Each row is a point on a tangle of strands that fork and nearly touch. The rows are in no order.
(in the rows, 128 means zero)
Two points are linked if the straight distance between their rows is under 90.5. Some points are linked to none.
K_275: [110 142 127 104 181 134  99 128 104 138 102 141 141  78 106 128 115  97
  79 152  83 170 196  79 178 101 121]
K_751: [135 150 187 113 112  74 116 124 106 121 111 104 130 139 173 198 161 152
 150 133 179 108 136 182 113 137 119]
K_256: [113 123 168 110 165 130 138 127 100 111 101 111 140 134 150 139 159 128
 127 161  86 129 161  91 170 125 126]
K_241: [105 135 143 152 117 123 155 115  99  73 105 118 154 113 126 123 173 129
 103 147 170  79  68 174 129 137 163]
K_708: [127  79  93 158 175 168 141 140 154 153 142 129 141 137  91  67  97 107
 134 126 100 161 110  76 128  95 129]
K_704: [120 122 109 133  73 100 121 142  79  65 131 136 148  73  85 163 110 106
  69 154 138 105 141 136 154 139 150]
K_870: [125 140 113  97 114 107 121 130  84  90 107  98 180 150 157 134  96 124
  64 167  78 134 176 108 147 152 118]
K_741: [133  91  74 140 135 188 168 141 166  82 122 114 140  98  90  86 130  77
 143 131 127 105  66 109 150 119 158]
K_179: [125  97 113 173 169 182 138 121 155 190 146 151 118 132 152  65 142 111
 150 127  89 190 109  96 128  91 155]
K_785: [144 142 172 132  99  74 129 131 115 120 109 108 157 182 149 151 149 150
 138 147 168  92  92 196  82 153 113]
K_763: [157 119  96 129  70 137 140 125 127  69 156 130 125 149  90 127  88  85
 124 148 109 104 131 137 141 138 139]
K_130: [112  70  94 105 158  88 152 185 163 118 118 102 165 166 118 142  77 113
 105 143 119 123 131  73 120 136  87]
K_743: [144 145 142 124 160 166 130 112 134 140 135 108 117 208 154  75 116 133
 160 136  63 139 129  83 124 138 112]
K_255: [114 137 128 105 132  86 120 159 117 128 100 129 170 125 137 169 134 128
  86 129 168 112 117 135  88 127 109]
K_617: [154 181 146  83  75  88 101 134 108 144 125 127 137 137 156 178 110 138
  89 130 138 128 165 165  87 155  78]
K_310: [ 86 156 152 124 147 122 115 117 105 144 106 153 117  63 128 156 171 147
 116 111 167 126 118 141 123 100 136]
K_988: [145 143 111 149 101 182 150  92 144 109 130 132  99 137 112  72 146 105
 143 110 117  95  53 153 124 138 149]
K_657: [146 173 165  99  65  93 124 126  87 123 137 108 142 154 156 165 106 142
  86 144 116 126 169 162 115 175  96]
K_198: [ 98  81 106 131 175 130 146 167 171 138 131 130 132 120 112 145 108 140
 157 121 156 131 126  93 126 110 118]
K_928: [146 155  99 103  90 119  92 126 120 164 156 147 137 122 116 108  59 116
  87 105 123 158 158 118  85 116 100]
K_696: [106 195 136 128 113 102  97 100 121 179 129 170 111  72 122 140 153 151
  90  78 162 152 136 174  82 103 135]
K_389: [143 114 121 128  55  95 122 139  89  85 134 120 149 147 119 177  91 112
  84 156 127  90 142 161 139 164 131]
K_371: [106 139 160 110 140 123 136 127  59 103  81 123 139  56 128 123 187 126
  62 151 101 133 134 103 178 130 152]
K_220: [ 94 118  84 118 149 109 124 175 165 147 100 134 167 133 105 116 100 124
  80 107 161 120  74 116  65 119 100]
K_520: [133  69  78 126  81 124 177 133 159  69 103  87 167 157 102 149  89  74
 132 153 140  70 102 143 125 161 173]
K_862: [129 131 141  99 153  89 112 129 121  99 146 129 114 106 140 216 145 135
 159 137 133 137 209 141 180 126 103]
K_754: [114 139 190 156 135 139 139 117  90 133 100 141  95  64 116 115 211 165
 144 128 164 107  75 159 144 131 163]
K_298: [ 96 111 137 136 180 170 131 134 114 138 102 136 140  85 124  90 169 121
 119 128  99 130  94  94 156 103 141]
K_89: [124  72  92  98 152  93 156 193 185 140 125 106 146 178 125 157  84 122
 135 135 149 114 107  92 103 141  87]
K_846: [103 148 103 148 143 135 113 111 139 189 134 168 125 104 145 114 117 128
 111  91 140 173 123 115  76  78 141]
K_134: [147 104 145 132  67 108 122 141 140  80 154 140 104 130 127 159 123 162
 147 166 188  56 131 167 125 148 150]
K_448: [122 102 171 138  90  88 128 123  72  87 100 101 150 123 145 188 145 147
 120 174 164  84 144 167 161 157 152]
K_960: [124  63  96 113 131  91 145 184 150  93 127 117 158 145  94 143  78 105
 108 151 145 114 141  92 128 131 108]
K_168: [163 188 157 120  94 162 143  83  90 123 128  95 101 170 152  76 162 154
 120 110  69 129 100 139 130 173 132]
K_792: [129 163 124 100 163 136  97 112 113 153 116 136 128  68 123 111 111 113
  86 135  74 209 204  91 175 109 126]
K_586: [168 117  96 125  73 132 117 136 126  97 176 136 119 150  78 118  64 100
 134 147 119 106 152 128 132 126 111]
K_769: [155 172 126 138  56 125 120 107 114 127 156 145 117 151 117 110 101 132
 103 115 119 106 129 157 112 149 103]
K_478: [129 148 110 143 142 103  88 104 157 175 165 144  98 166 181 164 142 158
 163  68 140 152 142 158  77 112 105]
K_126: [104 143 149 125 127 104 127 146 113 120  91 118 156 139 143 137 153 137
  99 133 167 104  97 151  97 133 127]
K_678: [109 105 132 147 197 170 129 106 160 195 118 144 110 135 171  88 168 112
 178 135  64 198 144 102 171 103 151]
K_921: [136 144 168 145 124 145 123  97 110 159 139 172  77  86 125 133 163 170
 163 111 148 133 122 142 148 132 155]
K_632: [ 85 127 143 106 205 156 112 131 114 144  85 122 146  97 146 107 164 111
 111 154  73 167 150  81 166 112 139]
K_926: [105 157 188 115 155 146 110  91  90 166  94 116  83  86 168 128 212 146
 144 103  95 164 139 117 149 126 157]
K_267: [124  42 116 151 192 175 151 177 180 102 120 111 127 120 103  92 134 122
 173 175 115 123 123  85 209 126 141]
K_312: [106 122 123 101 161  75 104 166 132 120  96 111 163 118 155 203 155 126
 103 120 176 129 134 138  88 111  99]
K_945: [116 180 130 115  98 102 106 122 108 150 130 176 116  78 100 134 123 145
  89 107 172 126 123 160  94 109 127]
K_244: [ 72  92 163 157 152 113 161 161 128 113  66  75 172 131 160 159 177 148
 134 144 186 105  77 135 125 132 138]
K_548: [146 114  89 128  58  97 121 129 115  85 110 116 180 150 113 174  99 103
  74 143 143  81 121 171 110 163 143]
K_664: [175 155 135 156  77 130 135  92 129 185 176 189  80 108 107 119  90 152
 136  93 141 170 145 147 113 113 141]
K_812: [153 162 140 139  69 133 130 102  92 128 145 145  91 111  91 103 114 130
  97 108 112 118 129 141 141 138 132]
K_579: [126 131 149 100 142  86 104 128 123 104 141 124 114 119 160 211 164 152
 168 118 162 119 173 149 151 119 106]
K_833: [134  89 121 154 183 170 140 119 159 187 150 152 107 131 148 103 137 119
 189 139  88 185 141 103 153  97 146]
K_790: [125 113 113 116 162 134 131 143 144 128 124 115 148 174 127  93  93 118
 117 127  96 144 124  69 105 120 108]
K_816: [166 137 157 123 138 134 128  81 136 173 162 144  77 147 146 148 128 150
 195 111  82 168 180 117 167 136 122]
K_963: [139 107 169 153 136 185 154 124 124 110 129 118  96 132 149  87 199 152
 185 129 135  80  59 144 172 151 159]
K_139: [125 196 117  76 133 134  89 122 108 153 135 114 138 133 163 108  84 131
  94 119  88 177 168 101  96 144 110]
K_24: [162 152 113 120 144 172 127 107 132 122 130 102 127 189 144  59  91 110
 133 151  35 153 147  82 138 146 117]
K_882: [132 184 104  89 118 120  82 130 120 168 138 132 133 125 156 120  77 133
  91  99 120 183 154 119  72 124 112]
K_985: [148 165 168 145  86 127 126 100 125 162 153 175  69  84 104 143 146 174
 152  94 173 135 135 161 134 144 146]
K_631: [129 154 151 150 124 138 129  90 117 186 142 180  76  76 138 133 164 150
 141  90 137 177 117 139 124 113 169]
K_493: [ 92  95 125 132 162 135 148 166 166 131 121 121 143 123 128 152 145 148
 154 128 182 107  98 112 114 118 122]
K_411: [ 86 127  95 117 141  99 107 175 153 154 102 159 161  98 100 132 117 128
  85 113 181 129  98 128  61 105 115]
K_459: [108 142 101 108 124 113 103 148 110 114 115 141 159  91 102 111  92 114
  59 128 137 140 135  96  92 103 118]
K_264: [154 113 129 111 154 128 131 134 146 117 143 137 133 147 103 145  79 104
 158 170 104 143 197  98 179 116  98]
K_171: [141  81  97 179 165 177 144 125 155 182 157 141 130 130 104  47 110 109
 142 129  93 188 105  87 124  86 148]
K_287: [141 121 103  91 160  73  89 147 132 121 143 126 148 137 157 221 128 133
 134 111 129 143 188 134 118 121  75]
K_53: [151  87 144 125 114 116 153 144 129 101 142 107 142 195 148 151 120 141
 162 156 147  85 133 135 122 153 125]
K_602: [ 82 165 126  95 162 122 102 146  92 121  84  97 169 118 166 123 134 124
  64 135 136 149 121  98  75 137 125]
K_844: [160 177 144 123  84 158 136  89 107 122 128 112 100 139 135  68 150 136
 103 113  54 137 127 121 148 180 131]
K_721: [114 152 185 129 162 125 116  97 107 136 110 112  88  96 164 171 205 152
 158 101 122 151 139 126 163 121 130]
K_733: [ 98 139 146 123 105  81 120 145  95  98 105 145 155  82 108 168 153 138
  77 152 197  99 109 167 118 130 143]
K_778: [136  98 171 129  71  93 131 130  75  85 132 109 126 103 119 192 126 154
 117 184 155  84 171 166 168 165 151]
K_636: [156  86  66 133 128 147 161 141 165  82 141  95 148 168  69  95  76  61
 140 151  99 116 125 102 143 121 131]
K_894: [131 114  84 126  88 106 140 134 123  84 105 117 168 147 124 137 111  99
  74 138 134  86 109 148  97 146 138]
K_3: [107 108  92 134 139 104 121 184 169 146 129 163 145 102  89 138  94 131
 122 114 202 126  97 130  77 106 119]
K_578: [140  68 109 145 197 165 125 149 155 131 122 133 128 127  77  85  87  84
 145 166 103 156 162  83 192 108 121]
K_796: [153 133  97 122 107 114 103 134 138 161 164 153 135 153 113 107  57 121
 121 107 138 139 135 123  73 114  93]
K_358: [ 96  88 165 156 144  91 151 148 115 107  61  55 201 158 165 161 151 154
 136 143 165  90  85 147 124 153 133]
K_283: [154 164 113 141  84 108 116  97 132 181 180 183 103  91 120 151  83 143
 127  89 147 180 168 143 100  96 122]
K_301: [112 144 116 120 132 116 105 137 116 150 128 176 129  78 111 140 108 122
 103 101 168 136 128 127  96  92 132]
K_39: [153 149 155 138  95  96 131 126 127 127 113  91 166 215 167 123 137 145
 124 133 146  95  88 168  80 169 115]
K_73: [161 177 113  81  98  84  90 141 138 154 136 149 145 134 149 186 100 126
 107 117 144 132 152 158  76 138  73]
K_562: [150  80  77 131 114 160 182 138 174  67 127  99 140 138  80 114 100  47
 144 157 112 104 104 110 139 139 166]
K_451: [100 143 150 145 145 136 136 134 122 123 105 108 146 149 152 119 165 149
 129 126 155 108  76 137  94 124 123]
K_933: [164 160 130 117  67 155 158  88 109  93 134 109 105 152 124  95 118 109
 106 125  50 124 133 127 147 165 129]
K_809: [ 47  92 132 154 155 117 173 185 161 125  78  73 167 131 141 160 172 159
 124 143 188 105  54 127 122 132 125]
K_510: [115 122 142 146 167 159 127  93 130 204 133 151  87 113 175  94 193 119
 154 111  69 202 146 110 168 113 163]
K_668: [180 123 102 143 107 154 131  96 137 146 170 141 109 184 102  67  73 114
 159 127  83 137 127 107 130 121 115]
K_392: [149  87 118 145 114 146 172 122 138  72 119  98 139 173 127 129 136 115
 153 157 120  71  95 134 150 151 156]
K_23: [126  93  84 130 161 138 143 150 171 140 139 111 144 174  96  83  75 108
 138 123 101 143 117  67 115 106 109]
K_891: [ 91 194 144 123 138 113 101 102 128 178 126 145 119 102 143 131 168 152
 117  85 164 144 107 168  77 103 133]
K_775: [148  87 142 118 142 124 156 147 156 117 151 117 132 216 154 151 112 146
 185 140 138  96 128 111 119 149 104]
K_909: [143 151 137 148 121 165 150  97 108 109 125 127 103 153 142  80 163 125
 141 112 101  95  74 142 128 146 135]
K_918: [ 59 102  96 161 190 149 124 140 153 168 116 132 139  85 155 143 167 131
 142  94 129 170 123  98  98  77 130]
K_652: [179 154 153 122 128 155 121 102 123 158 130 134  90 156 113  83 111 121
 136 142  40 165 187 113 210 163 112]
K_605: [167 117 107 153 134 157 144  95 151 177 168 142 109 189 134  80  75 126
 174 125  87 162 136  92 105 109 116]
K_800: [134 125  92 112 128 130 131 142 137 101 118 106 160 172 125  86  81 100
  85 124  99 129 114  84  91 135 108]
K_715: [ 97 111 156 111 154 102 132 132  69  89  71  90 190 105 158 174 156 133
  80 176 118 122 159 107 169 138 140]
K_900: [140  76 113 151 139 190 161 139 155 101 138 121 107 121 120  72 171 121
 191 137 117  95  56 127 178 131 165]
K_962: [103 135 156 123 176 116 119 128 124 135 123 107 125 147 178 182 172 139
 165 106 148 131 141 136 117 107 105]
K_345: [129 101 106 154 105 129 123 163 189 105 165 155 103  98  83 104 115 161
 148 139 205  64  91 164 106 112 150]
K_770: [176 113  94 135 103 174 140 103 128 119 156 132  90 122  84  54 115  76
 143 124  71 137 115 132 186 127 154]
K_186: [109  88 148 116 188  99 142 151 158 123 122  72 134 186 185 192 163 138
 197 118 135 127 139 119 120 128  95]
K_655: [185 113 127 140  92 140 121 101 119 147 178 149  89 110  67  92  80 119
 142 138  90 173 181 127 181 134 125]
K_543: [142 133 125 114 130 125 126 114 150 164 155 142 115 178 146 129 100 136
 180 102 133 128 138 115  99 118 108]
K_247: [101 104 115 114 166 126 136 158 155 140 117 115 150 153 134 132 113 120
 136 118 121 137 126  84 103 118 109]
K_177: [126  75  68 132  99 154 203 144 171  76 104  87 164 150  99 124  95  65
 127 145 138  94  85 118 121 143 173]
K_480: [155 119 103 182 125 167 138 106 142 155 163 165 108 112 108  57 106 123
 142 105 130 136  78 126 112  99 158]
K_526: [107 132 100 174 142 145 129 125 175 187 144 177 126 127 127 103 113 137
 128  92 158 163  93 126  65  79 154]
K_695: [139 153 112 137 134  99  90  88 144 163 182 140  98 146 180 176 124 164
 162  74 118 155 164 150 116 109  94]
K_262: [149 169 172 120  40 104 132 125  87 121 144 124 113 139 129 153 118 150
  90 115 133 112 161 176 124 176 111]
K_266: [155 160  88 112  51 140 136 108 119  83 139 104 136 154 101 102  72  61
  79 128  76 122 138 131 114 140 133]
K_904: [160 142 134 148  88 143 129 103 110 164 163 175  82  96 103 101 110 142
 136 101 126 132 133 135 137 129 137]
K_391: [128 167 126 110 111  80  98 132 155 164 145 176 142 126 110 140 128 155
 123 109 192 116 100 191  61 112 118]
K_616: [ 97 142 133 136 120 109 121 147 119 116 118 156 141  84  97 133 150 146
  96 136 194  96  82 164 102 114 138]
K_577: [177 162 141 121 139 162 123  96 128 132 131 115 113 187 138  70  96 116
 136 156  39 150 179  96 180 158  99]
K_941: [154 122  95 126  58 126 148 114 114  74 127 100 150 177 121 139  99  80
 113 146  96  83 127 146 138 157 152]
K_102: [148 144  94 132  91 125 125 141 145 116 132 130 151 190 125  96  91 108
 100 116 124  94  89 139  71 150 107]
K_717: [146 199 174 127  85 136 134  86 100 121 117  86 104 195 175  87 146 156
 125 120 103 115  99 150 100 171 122]
K_506: [ 82 149 142 147 149 137 125 131 120 143 107 161 126  80 110 124 169 147
 116 116 177 112  82 150 107  97 147]
K_634: [ 96 179 161 136 141 132 109 100 115 167 108 123 110 115 162 133 178 154
 137  98 145 147 117 149  96 117 128]
K_495: [154 152  99 104 112  87  85 128 143 166 161 152 125 124 141 176  85 122
 123  92 148 151 165 149  90 107  91]
K_644: [155  67  84 142 179 146 133 152 161 112 145 122 132 141  53  89  66  75
 130 169 111 149 160  83 173 107 114]
K_806: [121  94  66 166 141 185 153 147 168 112 122 130 140  87  72  73 121  88
 140 107 130 116  56 118 131 104 153]
K_650: [118  84 146 136 131  81 136 144 105  95  83  76 197 166 162 172 134 138
 119 145 162  85 108 142 127 155 136]
K_969: [105  62 128 116 150  87 142 176 123  86  98 114 176 124 117 186 113 129
  98 165 150 104 150 107 150 136 127]
K_485: [117  91 120 125 142 114 108 153 169 128 145 163 106  62 112 158 118 149
 160 125 205 107 137 125 120  88 151]
K_744: [ 76 115 148 126 163 113 133 137  80  86  69  94 183  91 145 139 172 122
  68 160 131 119 115  91 146 123 146]
K_670: [ 90 149 147  93 179 156 118 117 110 131  99  86 140 164 180 103 150 136
 129 142  85 158 143  86 116 131 129]
K_239: [118 146 172 112 115  66 111 138 108 110 109 123 143 100 142 202 178 149
 129 137 210 109 124 200 115 124 127]
K_258: [ 66  86 114 127 161 113 158 189 168 128  93  96 154 121 126 166 143 150
 122 136 188 104  85 112 116 128 110]
K_433: [113 121 157 146 121 122 138 154 158 104 127 123 136 136 129 134 164 168
 156 143 212  78  75 179 103 136 143]
K_382: [142 127 137 109 178 116 118 130 137 127 121 145 118 117 114 167 107 108
 149 165 103 150 215 106 206 117 112]
K_439: [112 156 141 128 114  90 128 125 157 137 134 160 136 139 111 121 154 166
 129 122 198  93  69 202  66 131 126]
K_50: [101 121 152 109 206 151 128 128 123 142  90 116 134 126 150 133 173 116
 153 155  79 149 161  88 178 108 128]
K_463: [142 167 149 100 128 134 113 105 113 158 122 143 109  76 108 113 103 118
  82 120  62 201 212 103 184 135 125]
K_364: [165 151 168 109  98 142 131 100 116 155 140 147 101 103 105 118 110 130
 111 120  66 182 218 119 184 157 110]
K_680: [129  93  77 128  93 119 156 126 133  77  88  80 191 155 116 140 101  81
  93 135 122  76 101 133 113 157 160]
K_280: [ 87 112 136 135 176 112 121 141 157 134 113  79 130 159 183 179 186 142
 178  96 154 138 118 135  98 116  95]
K_597: [124 141 132 143 151 138 123  92 150 175 148 140 107 166 171 139 137 148
 183  83 133 144 122 136  91 114 121]
K_507: [136 156 194 131 103  97 140 118 102 123 109  83 141 168 177 157 154 156
 155 143 162 105 111 176 113 142 111]
K_221: [141 168 174 131 102 123 132 104 116 128 120  86 135 218 188 108 143 152
 139 126 128 108  93 158  89 158 111]
K_489: [129 106  89 133 123  99 133 182 175 136 117 135 155 158 110 110  94 119
 100 114 164 107  74 136  70 137  98]
K_224: [ 89 122 137 110 169  80 105 151 113 102 105 115 149  91 163 215 177 137
 126 118 175 120 145 139 128  97 111]
K_472: [123 141 131 110  81 102 125 143  69  97 115 137 142  75  93 151 107 121
  47 155 113 121 168 134 152 137 119]
K_431: [102 159 171 131 151 152 126 105 114 147 112 124 110 137 154 103 170 151
 135 114 136 118  91 138 102 124 136]
K_416: [129  93 136 113 166 112 149 149 175 130 142  92 133 217 174 184 130 138
 213 124 135 120 143 107 114 141  95]
K_858: [159 167 100 136  58 133 128 112 130 109 152 131 114 183 123 100  84 107
 108 118 115  92 108 152  92 150 114]
K_723: [100  77 145 119 157  86 142 148  80  92  77  96 202 108 134 188 140 122
  88 181 144 101 146 115 163 138 141]
K_883: [116 145 109 106 106 103 105 151  85 104 107 136 167  75 100 136 104 102
  33 143 125 137 155 106 123 121 112]
K_288: [104 139 161 141 161 150 121  91 109 197 117 145  78  82 172 109 220 149
 144  89  95 193 132 123 153 118 170]
K_639: [165 153 131 116  84 144 144 107 106  94 137 102 123 175 125 107 104 102
 106 154  40 123 171 127 175 170 125]
K_474: [168 139 164 121 134 154 129  95 137 168 140 143  85 148 127 106 120 138
 164 125  65 159 173 118 186 150 124]
K_336: [145 168 103 117 101  97  90 104 131 175 175 157 113 110 155 165  87 144
 121  85 123 174 187 140 106 100  98]
K_645: [131 195 141  81 133 129  92 100 112 159 139 105 125 163 191 121 109 145
 120 100  87 177 166 108 100 149 104]
K_997: [116 139 115 142 128 132 113 115 118 177 138 179 118  76 111 120 113 127
 109 104 145 168 130 116 106  90 143]
K_734: [118 140 144 138 132 142 121 109  91 180 112 179 102  36 117  91 166 132
  98  99 109 181 127 108 156 104 172]
K_76: [143 127 146  97 145 111 117 125 132 117 147 143  94 105 117 186 118 129
 162 158 119 143 226 129 207 129 110]
K_426: [145 106 125 144  73 117 115 154 160  83 162 159  97 113  99 128 113 150
 146 155 198  59 117 161 118 133 147]
K_407: [105 122 157 123 134  68 125 167 107 112  96 138 167  82 130 204 167 141
 102 144 211 103 119 166 111 127 128]
K_194: [136 186 179 125  72 106 127 102 110 145 138 159  85 106 105 146 151 171
 127 101 168 114 124 180 119 147 123]
K_686: [104 123 124 112 167  87  94 146 128 113 127 135 124  74 143 204 169 147
 139 103 196 114 143 167 122 105 116]
K_925: [141 128 107 134  69 119 118 137  92  73 157 139 108  73  56 134  99  84
  78 147 113 120 151 133 159 131 146]
K_154: [129 173 107 102 156 117  90  96 136 165 153 110 110 166 199 147 123 142
 148 100  80 180 186 108  96 123  94]
K_535: [ 79 174 126 101 151 129  93 139 102 141  89 127 157  95 141 119 138 131
  68 114 142 144 112 107  77 110 132]
K_446: [ 96 149 153 112 156 122 107 114  87 137 107 154 106  37 131 164 187 141
 115 102 141 145 143 124 150  98 144]
K_347: [120 138  89 108 124 110 110 161 123 121 116 132 163 141 114 103  87 109
  73 117 131 132 125  99  76 121 108]
K_405: [166 120 136 105  94 115 119 117 141 142 189 146  95 144 115 164  70 138
 178 140 122 142 205 137 157 134 100]
K_818: [ 85 170 136  87 168 132 112 139  93 120 101  84 153 150 182 122 140 134
  93 140 100 164 142  93  95 148 121]
K_603: [100 136 154 124 182 122 115 111 115 130 128 121 109 100 169 184 187 149
 165 108 138 138 150 131 147 105 123]
K_320: [126 127 147 107 136  86 101 140 133 107 152 135 103  87 138 211 158 160
 161 125 195 108 157 168 137 108 122]
K_278: [152  73  92 139 122 178 168 141 160  76 136 122 116 120 102  89 133  93
 175 154 115  99  89 119 175 132 157]
K_438: [128  57 121 149 217 169 139 161 179 136 112 131 125 131  96  89 121  97
 167 177 109 148 140  87 209 120 131]
K_12: [147 106  63 122  94  98 134 161 164 112 128 124 152 189 108 115  75  99
  99 122 141  94  90 131  72 144 102]
K_142: [128  56 111 138 179 172 139 162 146 110 129 131 130  85  90  88 143 123
 162 164 122 115 111  95 197 117 155]
K_70: [126 145 112 128 172 137 104  82 156 173 154 117 112 182 191 127 127 140
 164 103  65 189 174 100 107 110 110]
K_866: [121 134 193 148 125 140 149 121 105 111 119 130  86 109 144 128 192 168
 165 135 171  88  82 172 146 143 155]
K_75: [124 132 118 106 187 126 110 128 126 129 115 140 132  95 109 159 109 103
 122 156 100 169 212  92 180  91 113]
K_226: [136 129  80 133 143 181 148 114 161 121 128 101 141 180 128  50 103  95
 127 107  73 131  92  77 102 125 116]
K_4: [166 140 106 117  62 138 153  96 116  80 133  88 143 190 121 132  88  79
 113 159  56 112 162 136 159 160 145]
K_342: [126 119 113 187 138 165 142 129 159 174 164 181 107 111 127  84 120 135
 156 114 150 164  82 133  83  87 157]
K_500: [123  75 101 115 122  81 134 180 126  88 110 130 179 114  96 171  95 106
  86 162 158 102 140 107 134 142 124]
K_42: [ 89 140 102 156 133 156 141 140 170 121 110 117 149 158 121  71 145 137
 114 101 144 101  45 139  75 122 127]
K_273: [121  86 122 147 171 173 142 142 124 112 122 146 121  91 112  85 153 118
 151 140 105 122  91 106 189 115 147]
K_191: [ 64 167 138 112 164 124 106 134  94 130  76 135 155  51 137 132 164 128
  65 120 141 145 116 102 107  98 144]
K_864: [159 157 130 137  58 151 168  85 106  96 114 109 105 162 132 110 146 101
 122 120 105  86  97 168 124 162 153]
K_637: [132 170 141 110  99  91 106 135 124 151 140 163 131 122 121 154 130 145
 120 113 171 109 122 177  89 124 105]
K_930: [116 104 170 144 113  79 126 120  73  88  67  73 188 129 152 173 146 143
 124 154 167  79 124 164 155 159 145]
K_690: [111 104  98 137 118 123 126 169 179 133 146 168 125  95  88 122 103 154
 140 124 221  96  94 144  89 109 140]
K_152: [114 104  87 166 161 196 146 134 151 135 116 120 139 104 102  56 139 106
 131 105  98 135  54  97 130 107 142]
K_332: [121 128 100 148 147 182 144 124 127 108 113 120 133 126 128  68 146 103
 114 113  89 116  77  99 129 122 140]
K_505: [109 129 181 149 140 142 147 143 137 103 124 126 108 108 130 130 186 170
 172 146 200  87  62 170 121 127 147]
K_236: [116 138 134 159 135 151 125 102 116 197 128 178  95  64 140  93 173 126
 111  93 113 186 111 116 127 101 167]
K_473: [166 111  98 133  86 124 107 138 140 132 186 159 116 148  89 113  55 111
 144 126 149 122 136 136  97 120 105]
K_456: [ 85 133 136 125 145 131 118 142  78 100  86 131 163  69 120 128 163 125
  51 140 138 116 103 107 124 109 139]
K_666: [108 137  88 144 122 155 153 137 146  91 106 127 148 103  99  93 136  94
  89 115 139 101  58 128 105 110 151]
K_701: [158 118 121 110 118 117 122 131 152 136 181 146 116 168 132 151  70 133
 182 127 131 125 174 117 116 130  97]
K_761: [148  85 142 136  86 108 140 138 125  75 141 111 130 157 143 159 119 155
 157 177 173  67 136 156 145 161 146]
K_513: [109 145 158 125 154 141 116  99  80 172  98 162 104  26 125 134 188 142
 108 106 112 175 142 116 168 118 163]
K_355: [176 127 157 125  98 141 119 111 118 150 157 150  90  95  72 121  94 125
 135 146  79 171 202 128 197 154 121]
K_713: [153 103 160 122  54 102 127 133 104  84 166 131 105 131 116 181 107 150
 144 175 138  79 180 154 172 167 144]
K_624: [133 100 101 150 166 162 139 126 170 165 153 118 133 195 128  72  78 120
 165 115  84 161 129  74 103 115 115]
K_69: [125  87 142 154 155 203 150 143 127 120 119 126 106 101 138  77 204 144
 180 141 120  93  53 129 189 143 167]
K_174: [143 131 162 149 121 171 163  95 100  97 107 110  97 144 155  83 200 132
 159 119 102  93  63 152 165 154 156]
K_265: [152  73  73 128 149 121 142 166 168  98 149 108 142 169  69 110  55  82
 138 149 115 128 153  92 150 120  95]
K_117: [ 77 108 133 131 194 174 122 136 115 169  95 126 132  81 146  74 177 118
 119 134  75 167 109  79 163 105 152]
K_13: [182 139 133 138  61 146 131  97 119 129 179 138  81 124  73  89  84 120
 127 111  76 148 161 138 162 155 114]
K_783: [151 135  92 169 126 184 147 104 153 136 140 141 105 139 113  48 119 108
 149  95 106 118  63 132 112 116 150]
K_366: [155 114  85 144  80 139 112 130 110  93 163 149  89  60  53  98  96  88
 106 133 138 115 131 139 156 123 152]
K_409: [185 148 112 144  82 156 130  92 128 147 169 143  87 142 100  66  85 114
 138 104  65 142 137 122 143 138 126]
K_257: [112 147 131 102 187 164 123 112 140 147 114  99 136 192 182  93 133 126
 148 140  65 159 150  76 112 140 112]
K_230: [148 152 154 131 137 131 117  68 123 159 163 130  78 161 180 166 154 171
 188  88  94 159 178 138 146 131 107]
K_59: [167 118 124 114 136 125 109 122 151 129 174 142  96 133 100 149  64 116
 181 164 123 151 216 119 179 120 109]
K_973: [155 106 127 128  53 105 123 129 102  70 169 120 124 162 117 171  91 125
 126 165 120  82 158 161 160 166 142]
K_484: [106 131 146 131 132  90 135 156 160 130 126 129 145 154 117 139 161 162
 146 132 208  89  67 193  74 141 123]
K_609: [107  92 168 128 184 163 158 137 139 128 128 113 117 127 147 138 185 146
 192 149 129 116 110 105 156 125 143]
K_842: [131 175 145 125 120 111 101  80 126 162 158 119  96 136 187 171 156 173
 152  66 103 171 174 145 124 131  93]
K_383: [147 188 185 131  43 112 137 108  97 124 136 141  98 116 103 131 143 167
  97 106 143 114 139 177 121 169 120]

A fork is a point with three links. Follow the links from the first point to the second and name the forks in between, in order.
K_126 / K_247: K_382 > K_23 > K_790
K_637 / K_224: K_945
K_364 / K_577: K_382
K_721 / K_579: K_23 > K_382
K_846 / K_264: K_945 > K_382
K_59 / K_846: K_382 > K_945
K_409 / K_704: K_23 > K_790
K_713 / K_459: K_790

Follow the links from the first point to the second, and from the first to the third. Name the last point that the two ways share.
K_973 / K_603 / K_472: K_790
K_988 / K_754 / K_382: K_945
K_775 / K_355 / K_930: K_23
K_288 / K_680 / K_347: K_790
K_59 / K_997 / K_459: K_382
K_792 / K_945 / K_535: K_382
K_409 / K_186 / K_448: K_23
K_526 / K_505 / K_686: K_945

A fork is a point with three links, a tip a point with one. Leave the first point through the second and follow the links. Name the first fork or tip that comes.
K_416 / K_186: K_23
K_438 / K_578: K_790
K_636 / K_265: K_256
K_891 / K_634: K_382
K_480 / K_783: K_332
K_717 / K_168: K_70
